Each row is a point on a tangle of strands that fork, close into loops and nearly touch. The rows are in no order.
Points whose rows are less than 89.4 apart are linked; no others are. Some points are linked to none.
k_234: [ 28  20 -11  59  14   3  -4   0 -11  22 -29  14 -13  48  14  -2  -5 -16
  29  -6]
k_694: [ 44 -21  -4  49  20   2  27  12   3  31 -24  -6  -8  32  17   5  -3 -10
  19  -9]
k_410: [-20  26  48  18 -19 -20   8 -27 -24 -11 -36  13   0  -4 -40 -24  49 -30
  25 -16]
k_853: [  0  -6  -7  21  32  38   3 -25 -37 -12  14 -10 -13  18 -18  34  40 -14
   5   2]
k_734: [ 41  -5   5  31  42  18  -3 -24 -37   9 -10 -32 -40  15 -18  23  16  -2
  19  16]
k_654: [ 11  34 -22  31   1  12 -10  38 -21 -21   5 -11   4   7  -2  -3  33   6
  -5   9]
k_611: [-28 -47   2   9   7  21 -27  15   8 -64  16   9   4 -20  -1  30  -3  15
  27  18]
k_72: [ 11  16  49 -18  18  18   2  -2 -18  34 -14 -10 -10  17  34   2  -9  -9
 -15   1]
k_282: [ 20   2 -15  20   8 -19 -32   2   1  19 -40 -19   3 -31  -3 -27  -7  11
  20   7]
k_45: [-24 -39  49  16  -6   6  15   4  -6 -19   5  24 -10  -1 -36   2  -4  -4
  41   7]
k_80: [ 59 -16  -3  19  36  -8  13  31  35  37  -4  -4  -4  22  23  -7 -50  -4
   8  -5]
k_571: [  1  41 -18 -15  20   5  35 -19 -26 -23  33  -7 -23  14 -43   9  35  -1
 -48  -8]
k_11: [-50  34 -40 -13 -18  13   6 -48 -22  -7   3 -17  -6 -13  -9  20  18  12
 -18  38]
k_425: [-57  16  -8 -12 -26  21  29 -43 -18  13 -17   6  -3  16  17  18   7   5
 -22  21]
k_7: [ 13  20  50  37  -2 -15  -5  21 -19  -5 -36 -13 -34 -12 -10  -7   2   8
  28  28]
k_682: [-17 -14 -23 -12 -39 -16 -30 -50  33  -6  10  33  -3 -15 -11   5 -16  10
  -6 -23]
k_791: [-15  18 -19  -8 -13  -1 -40  21  32  13   3 -15  -5  14  20   4 -27  28
  -8  35]
k_842: [ -1  33 -32   2  11  18   9  19 -16   1   5 -29  15 -17  15  11  46  10
 -33  19]
k_92: [  5  12   2  28 -12 -37  40 -21 -15 -27 -32  -7  20 -19 -10  17  46   1
 -14 -11]
k_365: [-51  30  10  20 -26   3  58 -12 -35   5  -8 -17 -18  40 -30   5  45   9
   8  13]
k_274: [-57  39  33  16 -26  20  38 -13 -12  20 -19  19 -10  13 -11   4  20  -4
   3  23]
k_687: [-18  38 -13  22 -16  -5 -28  21 -49 -27  -9 -26 -24  23   2  -1  13  26
  -2  21]
k_29: [  5 -12 -32  36  -4  -1 -44 -34   4  13   2  15 -14  12 -34 -10  -7  -5
  33  -3]
k_311: [ 16  -1   8 -35  23 -21 -32 -37  -1 -10  10 -17 -20 -35   3   2  -9  -3
 -18 -20]
k_635: [ 10  36  -9  -8  14  14  14  -4 -18 -24  19 -12 -48   6 -16  23  10  22
 -29  35]
k_217: [ 20  -5 -30  -4  24 -17  11 -45 -27  16 -16 -51  -1  10 -30  -8  52 -12
  -6   2]
k_575: [-14  11  31  25 -16   1   3  22   5   0 -29 -12 -16 -25  -3   6  20  20
  14  38]
k_650: [ -8 -46  23  31  -5  14 -20   1  12 -24   3  32 -12  11  -6  21 -31   2
  44  19]
k_421: [-13   5  23 -34  10  29  27   0  -3  20   8 -26 -15  18  41  36 -10  13
 -28  12]
k_357: [ -8 -46 -12   5 -16  -9  22   3 -14  13  29   7  21  43 -15 -24  11 -17
 -16 -36]
k_141: [-11   7  13  -3 -23  18  21  -4  52 -10  25  67  -4   6 -10  21 -22 -10
 -22  -7]
k_876: [ -7 -42  -1  -9  17  16 -28  50   3 -51  26  -8  18  -1  22  14 -29  17
  18  20]
k_466: [ -8 -20   4  13  -2  -4 -19   7  13  15 -37 -17  22 -35  11 -10  -8   8
  29  28]
k_372: [ -7  -2  19  -6 -29   7  16 -14  44  16  20  41  -1  36  15   9 -36  -5
 -22 -14]
k_100: [-20  10 -23  13 -29  17 -38   1 -30 -45  11  50  -3  29   9  10  14   2
   1  -8]
k_912: [ -4  34  24 -38  -8  -4  -1   3 -13  15   2   3  -5   7  30 -20  -6 -10
 -52 -18]
k_2: [  1  21 -12  33   6 -35 -24 -41 -49   0 -41  -8  -7  45 -24 -14  28 -17
  28 -12]
k_585: [  5 -22 -19 -13  -3   3 -39  32  -2 -23   5  15  36 -47 -10 -38  10  -3
  16 -10]
k_312: [  5  34  -3 -17   4  35  10  -4 -15  -8  49  22 -14  11 -47  -4  26 -23
 -31  -9]
k_702: [  0   9 -34 -53  -5  -7 -50   6  55  18  28  -8  36  -4  44 -10 -28   2
   8 -25]
k_890: [ 25 -40  15  -1  22   3  24  30  -9  10   1 -19  21 -11   1 -22  15  -9
   0  -4]
k_608: [ 14  18 -10  -2  18  26   2  10  11  21 -21 -35  23 -28  40  31  22   9
  -9  15]
k_335: [ -2 -30   3 -33   1 -26 -26 -24  44  36   1  16  14 -18  -1 -34 -49  -5
  25 -15]
k_737: [ 16 -38 -33  13 -26 -19   8  11   1   9  19  34  19  44   6 -10 -10 -10
  -5 -33]
k_726: [-20  -5  40 -30 -12   3  37 -31   5  54  -3  -6  -5   6 -33 -17  24 -17
 -21   1]
k_308: [-16 -20 -12 -12 -20  -5  18 -30  17  40  27  -3  17  10 -19  -4  12 -16
 -27 -12]
k_475: [  3 -10   4 -47   9 -27 -29 -28   8   6  22 -38 -10 -11  24   9 -31  16
 -13 -14]
k_825: [ 26  44  40  35   3 -19   5  -7 -17  10 -55   1 -10  -3 -16 -14  28 -14
  25  -2]
k_666: [-45  20  -7 -18 -15  40  25  -2   5  16  17  -3  -5  34  33  23 -12   5
 -21  15]
k_189: [-19  29  -2  15 -33 -22  24  10  -9 -61  31  42 -26   0 -22   1  -3  13
 -21 -17]
k_854: [-10 -21  18 -31  -8  14 -20  27   2 -29  28  28  32 -38 -12 -22  16 -15
  -7 -22]
k_221: [-15  21   6  -2  -3  17  62  14 -24 -30  10 -34 -46  17   3  40  -3  27
 -15  41]
k_823: [ 12  -1   1 -12  30  41   5  -7  18  41 -20 -51  32 -35  27  18  29   0
  26  25]
k_645: [  5   3  27  25 -20 -29  23  -7  -6 -37   2  18 -35   1  -4  17 -15  12
 -10  -1]
k_624: [  7   0 -17 -49   7 -29 -29  -9  54  18  27 -38   9 -14  40   5 -32  11
   2 -11]
k_919: [ 22 -23 -35   3 -26 -24 -29   7   6   6   3  31  12  31  30 -12 -33   8
   2 -26]
k_157: [ 22 -27 -27 -12  11 -23   4  40  50  20 -17 -19  49 -28  42 -17 -41   3
  14  -4]
k_38: [-32 -43   8 -15  -9  25  31  13 -14   6  34 -27 -21  -5 -47  -6   5  10
   5  23]
k_690: [-10  21   5  23   6  17 -13 -50 -21 -22   2  28 -20   1 -19  36  18 -14
   4   3]
k_178: [ 23 -10 -52  12   5 -35 -33  22  -4  -3 -10   0  14 -36  -7 -44 -22   2
  21 -11]
k_148: [ 16 -29   0  -8  21  20 -35  70  35 -16  16  -1  32   9  18   3 -29  13
  22  21]
k_386: [-27  11   4 -20 -19  32  41  11  40 -33  43  38 -11  -8 -17   7 -19  12
 -34   9]
k_184: [ 10  34  24 -10 -16 -23  21  25   2   9   0   4   1 -10   5 -19  13   4
 -49 -10]
k_930: [ 15 -17 -56 -10  -6  -5 -60  -1  36   7  10  17  28  24  39   9 -39   4
  28 -22]
k_980: [ -1  30   4  10 -20 -38  23  -3   3  -5 -32  -8  14 -43   8  -6  25   7
 -33  -9]
k_866: [ 11 -13  31  -7  31  33 -20  14  14  21 -40 -28  18 -41  19  -3   7   3
  50  34]
k_516: [ 29  22  11 -27  28  -5 -39 -40 -26  15  -5 -10 -12 -12 -10 -19  16 -23
 -23 -18]
k_492: [-11  14   0  -7  12  29  -7 -52 -10 -43  18  31 -10 -20  15  47 -10  -4
 -12  -5]
k_730: [ 23 -35   6 -28  32  -8   6  22  -8  19   6 -14   9  -9   0 -31 -23 -16
   4 -24]
k_534: [ 50 -29 -13   5  36 -10  28  52  36  24 -11 -18  32 -10  38   2 -35   3
  16 -13]
k_897: [-31  27 -32   9 -48   1   6   0 -23 -40  18  55  -2  27 -15  -9  16   2
 -17 -23]
k_86: [-15   7  10 -31   2  28  18  29  15 -26  53  24  -1 -19 -32 -14   2  -5
 -34  -7]
k_106: [-26   3 -21 -27 -20   3 -26 -53  17 -41   7  31  -3 -22  19  32 -21  15
 -17   1]
k_560: [ 15 -53 -12 -26  39 -17  13   8  -9  42 -33 -13  39 -32  -2 -38 -34 -29
  38 -20]
k_886: [  9 -18  -1 -14  38   9 -40  50  34   5 -23  -5  34   1  18   4 -54   2
  71  29]
k_652: [ 17 -16  26  12 -16 -30  -8  31  30 -25   1  16  -4 -17  16  -1 -25  11
  -6  -3]
k_479: [ 32   2  -5 -35  28 -27   3 -30 -32  30 -19 -42   7   0 -20 -19  33 -15
 -25 -12]
k_589: [-27 -17  41   8  -4   0  16 -13 -40 -19   0  13   5   4 -33 -15  30 -19
   6 -11]
k_523: [  2  33  -9  58  -4  -3 -15   9 -27   7 -22   9 -20  59 -13 -16  18 -15
  35 -25]
k_835: [ 27 -31   3  38  19   2  39  20 -23  14 -17 -15  17  13  13  -5  21 -23
   6 -24]
k_73: [ 27   8   5   0 -17 -36  -4  36  31  18   5  -5  -3 -15  10 -26 -21  11
 -31  -8]
k_865: [ 17  -4 -11  -4 -20 -32 -41 -38  41  15 -15  34   7 -30   2  -9 -26  -4
   5 -21]
k_267: [-23 -19  22  -1  -5  15  59  22 -19  -5  13 -29 -31   2 -23  18   6  19
   2  37]

A fork is a point with three links, a tip a point with one. Leave the first point through the second and follow the links. Name the first fork or tip that comes.
k_308 / k_357 -> k_217
k_516 / k_311 -> k_726
k_886 / k_148 -> k_466
k_466 / k_866 -> k_687
k_734 / k_853 -> k_335
k_335 / k_865 -> k_734
k_38 / k_267 -> k_86

A piece is all that can be reached along the links. How many separate loops has the piece of each point below (a circle has one, a figure eight two, a Y none), and how many tips (points with one link)?
k_890 -> loops 0, tips 3
k_645 -> loops 0, tips 4
k_823 -> loops 0, tips 4
k_475 -> loops 0, tips 2
k_682 -> loops 0, tips 2
